Points, in no order, along strands that fork, close into loops and pass close to each other.
In the rows, zero is written as 128.
Points whose rows are less than 99.9 apart are linked; no others are. Some points are linked to none.
z_257: [157 102 175 136  90 133 193 115 101 154 164 172 133 142 144 133  79 111
 169 159 121  88 147  91 121]
z_833: [163 130 137 140 111 161 196 119  76 166 128 163 120 112 145 164 125 161
 140 128 134  85 133 109 153]
z_652: [119 127 176  75 132  97  82 132 150 108 128  93 139 129 117 123  94 121
 112 136 133 164 135 156 115]
z_554: [131 103 189 128  78 108 180 108 136 116 164 174 173  60 183 149  88  83
 178 114 125 147 145 107 122]
z_412: [ 64 133 110 145 166  87  80 164 176 137 181 107 147 107  99  99 110 125
 112 132 148 191 132 113 106]
z_628: [124 121  80 132 202  96  85 131 138 139 123  91 118 133 102 120 145 160
  82 148 147 197 140 122 104]
z_980: [173 127 131 144  92 132 182  98 112 130 118 171 143 112 151 171 157 105
 162 137  94  79 133 114 181]
z_589: [160 137 166  74 106 157 145 121  83 120  93 126 136 107 138 159 125 168
 114 120 142 114 139 170 127]
z_178: [155 119 119 158 106 128 125 126 140 102  97 142 116 150 119 132 156  75
 167 147  81  73 126 137 172]
z_426: [168 105 184  76 128 108 133 121 107 139 116 118 120 143 110 160 102  93
 131 182 119 127 146 163 138]
z_293: [117 139  74 168 117 175 171 131 114 167 150 168 124  94 160 148 139 163
 123  88 143 106 115  91 147]
z_216: [113 116 140 151 119 151 167 150 123 165 205 167 124 127 143 121  99 138
 134 116 139 129 127  79 107]
z_279: [141 128 135 118 124 113 138 118 133 143 127 132 140 102 132 145 139 120
 134 132 126 140 147 135 144]
z_894: [110 133 117 158 107 123 137 118 164 117 156 162 160 102 143 131 145  71
 166 119 108 120 135 118 166]
z_755: [141 151  69 170 115 178 142 135 112 130  85 141  93 135 148 137 182 149
 129  96 108  65  80 115 164]
z_869: [ 98 105 121 169 142 109 129 147 161 167 204 157 132 126 109 108 117  78
 161 138 122 146 142  77 132]
z_605: [111 161 129 112 145 116  76 110 139  76  74  57 104 182 116  93 135 163
  90 109 133 142 104 167 106]
z_116: [103 151  83 114 174 156 113 136 113 142 126  93 103 130 123 116 123 209
  60 101 168 155 110 109 102]
z_716: [124 134 174 110  85 138 119 138 152  94 139 142 154 118 135 123 110  89
 153 119 117 110 132 156 138]
z_954: [ 53 139 132 123 131  97  72 139 189  94 163 112 166 114 110  99 106 115
 126 111 138 188 129 135  96]
z_145: [112 121  85 175 135  95 136 117 162 142 151 156 161  88 136 144 152  78
 148 122 118 142 149  98 173]
z_606: [143 127 119 158 102 168 209 115  97 172 163 192 130 108 169 154 122 172
 135 109 135  82 119  75 135]
z_380: [145 125 164  94 102 194 162 168  66 163 140 164  91 140 147 142  84 201
  94 117 171  98 125 125  76]
z_566: [126 129 125 159  71 175 127 161 143  96 117 162  97 179 136 100 125 109
 154 145  80  29  83 135 157]
z_703: [140 133 137 122 160 125  71 134 134 106  86  69  93 184  95  98 135 136
 103 145 118 123 109 159 100]
z_959: [167 101 105 157 148 122 118 112 121 152  87 129  98 177 116 122 179  68
 169 159  76  91 123 136 156]
z_808: [134 128 134  73 161  78 103 118 125 114  99 102 155  94 143 145 116 159
  90 120 155 221 155 156 124]
z_749: [142 116 126 152 117 172 136 149 124 135 139 158  89 185 114 105 134 105
 161 151  87  39 105 115 136]
z_164: [ 85 138  63 200 176 105  84 148 153 155 148 110 105 133  83 101 159 107
 125 126 116 143 106  85 125]
z_284: [129 143 162 110  44 177 158 142 122  81 108 169 140 133 155 126 117 131
 141 105 123  68 113 170 150]
z_275: [ 56 136  75 177 174  99  78 139 169 120 158 104 127 118  86  98 137 110
 121 137 140 174 116 112 105]
z_859: [137 129  99 180 129 156 112 139 127 132 105 121  80 181 104  96 164 101
 159 140  88  50  82 116 142]
z_47: [111 127  99 116 175  71  93 128 155 132 115 100 153 106 115 131 138 147
  98 140 155 218 144 144 120]
z_121: [128 118 107 144 152 105  96 138 153 141 147 113 113 144  98 125 130  86
 126 151 111 147 138 127 132]
z_632: [ 62 166 123 106 132 130 102 151 141  97 143 106 143 114 144  97  99 216
  66  79 167 172 105 136  79]
z_301: [158 138 121 108 133 126 108 115 122 104  70  96 131 134 128 147 161 118
 128 129 121 122 131 174 147]
z_842: [149 117 139  73 153 111 118 116  96 135 105 103 134 108 125 154 130 159
  92 135 166 176 148 154 118]
z_890: [159 128 137  90 144 105  91 106 127  81  55  63 121 162 118 133 144 122
 111 151 119 143 130 192 142]
z_838: [117 155 107 105 143 179 118 142  95 143 112  90  82 158 124 117 140 196
  84 101 151 117 110 128 103]
z_661: [117 126  93 137 198 124  82 156 124 150 128  72  80 176  86 105 143 149
  84 149 141 159 122 115  91]
z_497: [166 102 166 121 131 129 166 127 102 171 159 147 114 143 108 137 110 113
 152 170 117 110 158  98 119]
z_958: [170 100 158 114 156 107 128 130 106 171 133 119  98 156  97 131 117  94
 130 186 110 126 158 127 112]
z_190: [157 151 113 114 145 139 115 120 107 125  81  99  97 149 113 133 154 148
 110 120 137 108 114 151 140]
z_270: [190 103 155  81 156 135 161 101  65 166  86 120 111 126 120 171 133 158
 110 156 138 119 162 145 116]
z_314: [164  95 184 121  72 102 200  81 112 135 141 172 181  82 170 169 103  90
 191 141 126 121 150 105 138]
z_992: [178 127 142 106 130 173 178 121  73 164  96 141  97 135 122 180 125 161
 128 139 130  88 153 129 138]
z_417: [126 115  99 139 150  91  71 120 163  84  85  68 137 156 117 109 157  92
 116 162 112 180 131 169 125]
z_238: [140  96 126 163 153  98 150 130 140 187 184 155 124 140 103 122 118  87
 156 163 125 151 162  69 139]
z_735: [130 108 128 170 102 123 163 112 148 142 169 171 152 129 135 127 129  79
 175 143 107  96 150  97 153]
z_347: [102 111 150 110 150  98 119 164 151 151 196 135 133  82 129 119  78 142
 117 114 165 196 147  94  81]
z_973: [158 140 104 149 101 165 171 118 104 128  93 155 109 125 136 153 160 128
 152 114 101  51 114 130 170]
z_352: [ 55 173  87 161 131 131  73 112 168  60 114  83 144 140 107  86 142 152
 102  94 142 137  84 152 115]
z_729: [123 113 144 152  78 131 186 111 146 135 184 194 170  70 185 140 112 103
 182 111 124 121 143  90 135]
z_468: [110 110 172  79 121  82  95 121 158  99 128 114 164  93 135 135  94  94
 129 134 133 191 146 163 121]
z_401: [141 129 129 154  82 162 206 113 111 149 168 199 159  98 176 151 108 134
 174  96 121 103 126  89 138]
z_669: [ 92 150 149  79 103 108 113 129 151  90 121 128 174  78 152 123 116 145
 120  78 148 174 140 151 127]
z_269: [102 121 118 179 135 150 144 152 157 164 196 168 124 128 123 104 101 108
 145 125 129 110 118  82 126]
z_398: [ 87 177 115  98 139 148 104 127 123 105 115  98 119 142 132  95 116 230
  55  77 174 145 104 131  96]
z_807: [ 99 116 125 160 120 159 174 169 124 182 211 190 111 110 175 118  79 162
 127 102 162 144 112  61  89]
z_656: [147  99  97 166 187  97 146 136 122 191 163 133 119 115  97 146 148 113
 119 150 130 172 161  70 131]
z_571: [114 164  77 156  96 189 150 126 118 125 115 153 121 104 161 143 164 160
 118  80 137  76  93 115 164]
z_494: [168 121 152 133  90 122 209  69 101 141 137 177 172  97 152 173 140 108
 185 151 122  84 157 107 165]
z_600: [141 137 153 125  55 172 146 154 132  82 106 174 122 148 133 112 118 116
 161 132  87  34  98 166 155]
z_843: [ 62 159  91 138 150  84  68 103 172  63 110  66 147 139 107  84 140 153
  81 109 144 179 106 155  99]
z_373: [113 160 141  76 117 122  97 121 127  86  99  85 131 147 130 106 121 171
  99  99 145 136 111 160 114]
z_777: [176 103 135 132 152 110 118 127 112 139  99 110  99 183  99 124 146  83
 139 181  94 102 146 141 131]
z_692: [105 123 164  88  94 103 116 121 154  86 131 134 193  47 163 137 110  99
 139  94 137 187 141 152 123]
z_579: [138 120 163  89 137 114  88 141 140 110 119  90 104 171 102 121 106 119
 114 155 120 134 134 152 107]
z_631: [122 106 113 145 181 103  82 158 145 158 149  88  91 170  84 104 129  98
 115 166 116 152 125 123 103]
z_454: [ 82 179 113 116 107 183  98 140 119  82  95 103 103 170 140  84 128 204
  77  80 145  90  64 158 115]
z_772: [116 112  64 192 187 103 124 134 136 181 152 133 117 134 104 125 165 103
 129 137 128 154 134  88 141]
z_223: [ 87 141  96 151 142  91 116 135 171 123 153 136 173  70 129 133 149 105
 135 114 142 175 147 122 145]
z_512: [117 141 110 160  94 132 125 120 165  88 112 146 150 112 131 136 165  77
 160 110  97  81 126 137 171]
z_721: [127  96 153  97 174 106 123 152 136 174 176 122 109 121 110 129  85 149
 107 132 158 184 151  92  81]
z_840: [145 118  94 122 172  90  83 103 128 111  61  74 121 170 122 128 164 127
  98 158 122 172 132 168 124]
z_228: [134 135 189  80  63 140 145 123 112  87 108 155 175  74 166 148 103 112
 151  88 140 136 136 167 136]
z_647: [142 125 153  84 143 127 128 145 111 152 148 122 123 100 118 148  97 167
 102 122 163 158 149 129  93]
z_901: [105 166 147  69 104 123 102 107 127  60  92  94 169 100 147 120 136 160
 110  90 150 147 120 178 141]
z_698: [ 80 133  91 159 149  85  59 118 169  66 108  77 155 135 104 100 143  98
 115 138 113 184 109 160 111]
z_568: [157 141 178  86  68 182 152 142  88 100 100 153 128 134 159 138 112 163
 132 120 140  81 119 177 133]
z_438: [149 107 173 148  87 123 192  98 119 140 172 180 159 134 149 127 102  75
 197 163  95  85 145  81 151]
z_845: [176 114 185  68 120 119 152 112  76 137 102 121 128 116 133 168 110 127
 121 159 136 132 157 158 124]
z_110: [152 144 110 119 139 184 138 137  89 151  86 100  74 163 125 130 154 174
  99 114 125  83 103 130 124]
z_29: [165 110  87 166 171 139 111 124 104 149  83 107  79 171 101 115 183 103
 146 146  84  84 105 115 141]

A tip is a point with one link. Name the tips that can be reached along the links from each point below, in the order of the rows.
z_808: z_121, z_347
z_116: z_632, z_352
z_145: z_223
z_164: z_954, z_807

How many points has the smallest loop of links through each point below? Write 0 if it is on no loop.
z_568: 13
z_257: 10
z_755: 11
z_373: 9

Name the points in between on the shortest way along the links from the first point to the second, in order.
z_512, z_568: z_178, z_959, z_777, z_958, z_426, z_845, z_589
z_606, z_566: z_833, z_992, z_270, z_845, z_589, z_568, z_284, z_600
z_843, z_116: z_698, z_417, z_840, z_890, z_301, z_190, z_110, z_838
z_347, z_121: z_721, z_647, z_842, z_808, z_47, z_628, z_661, z_631
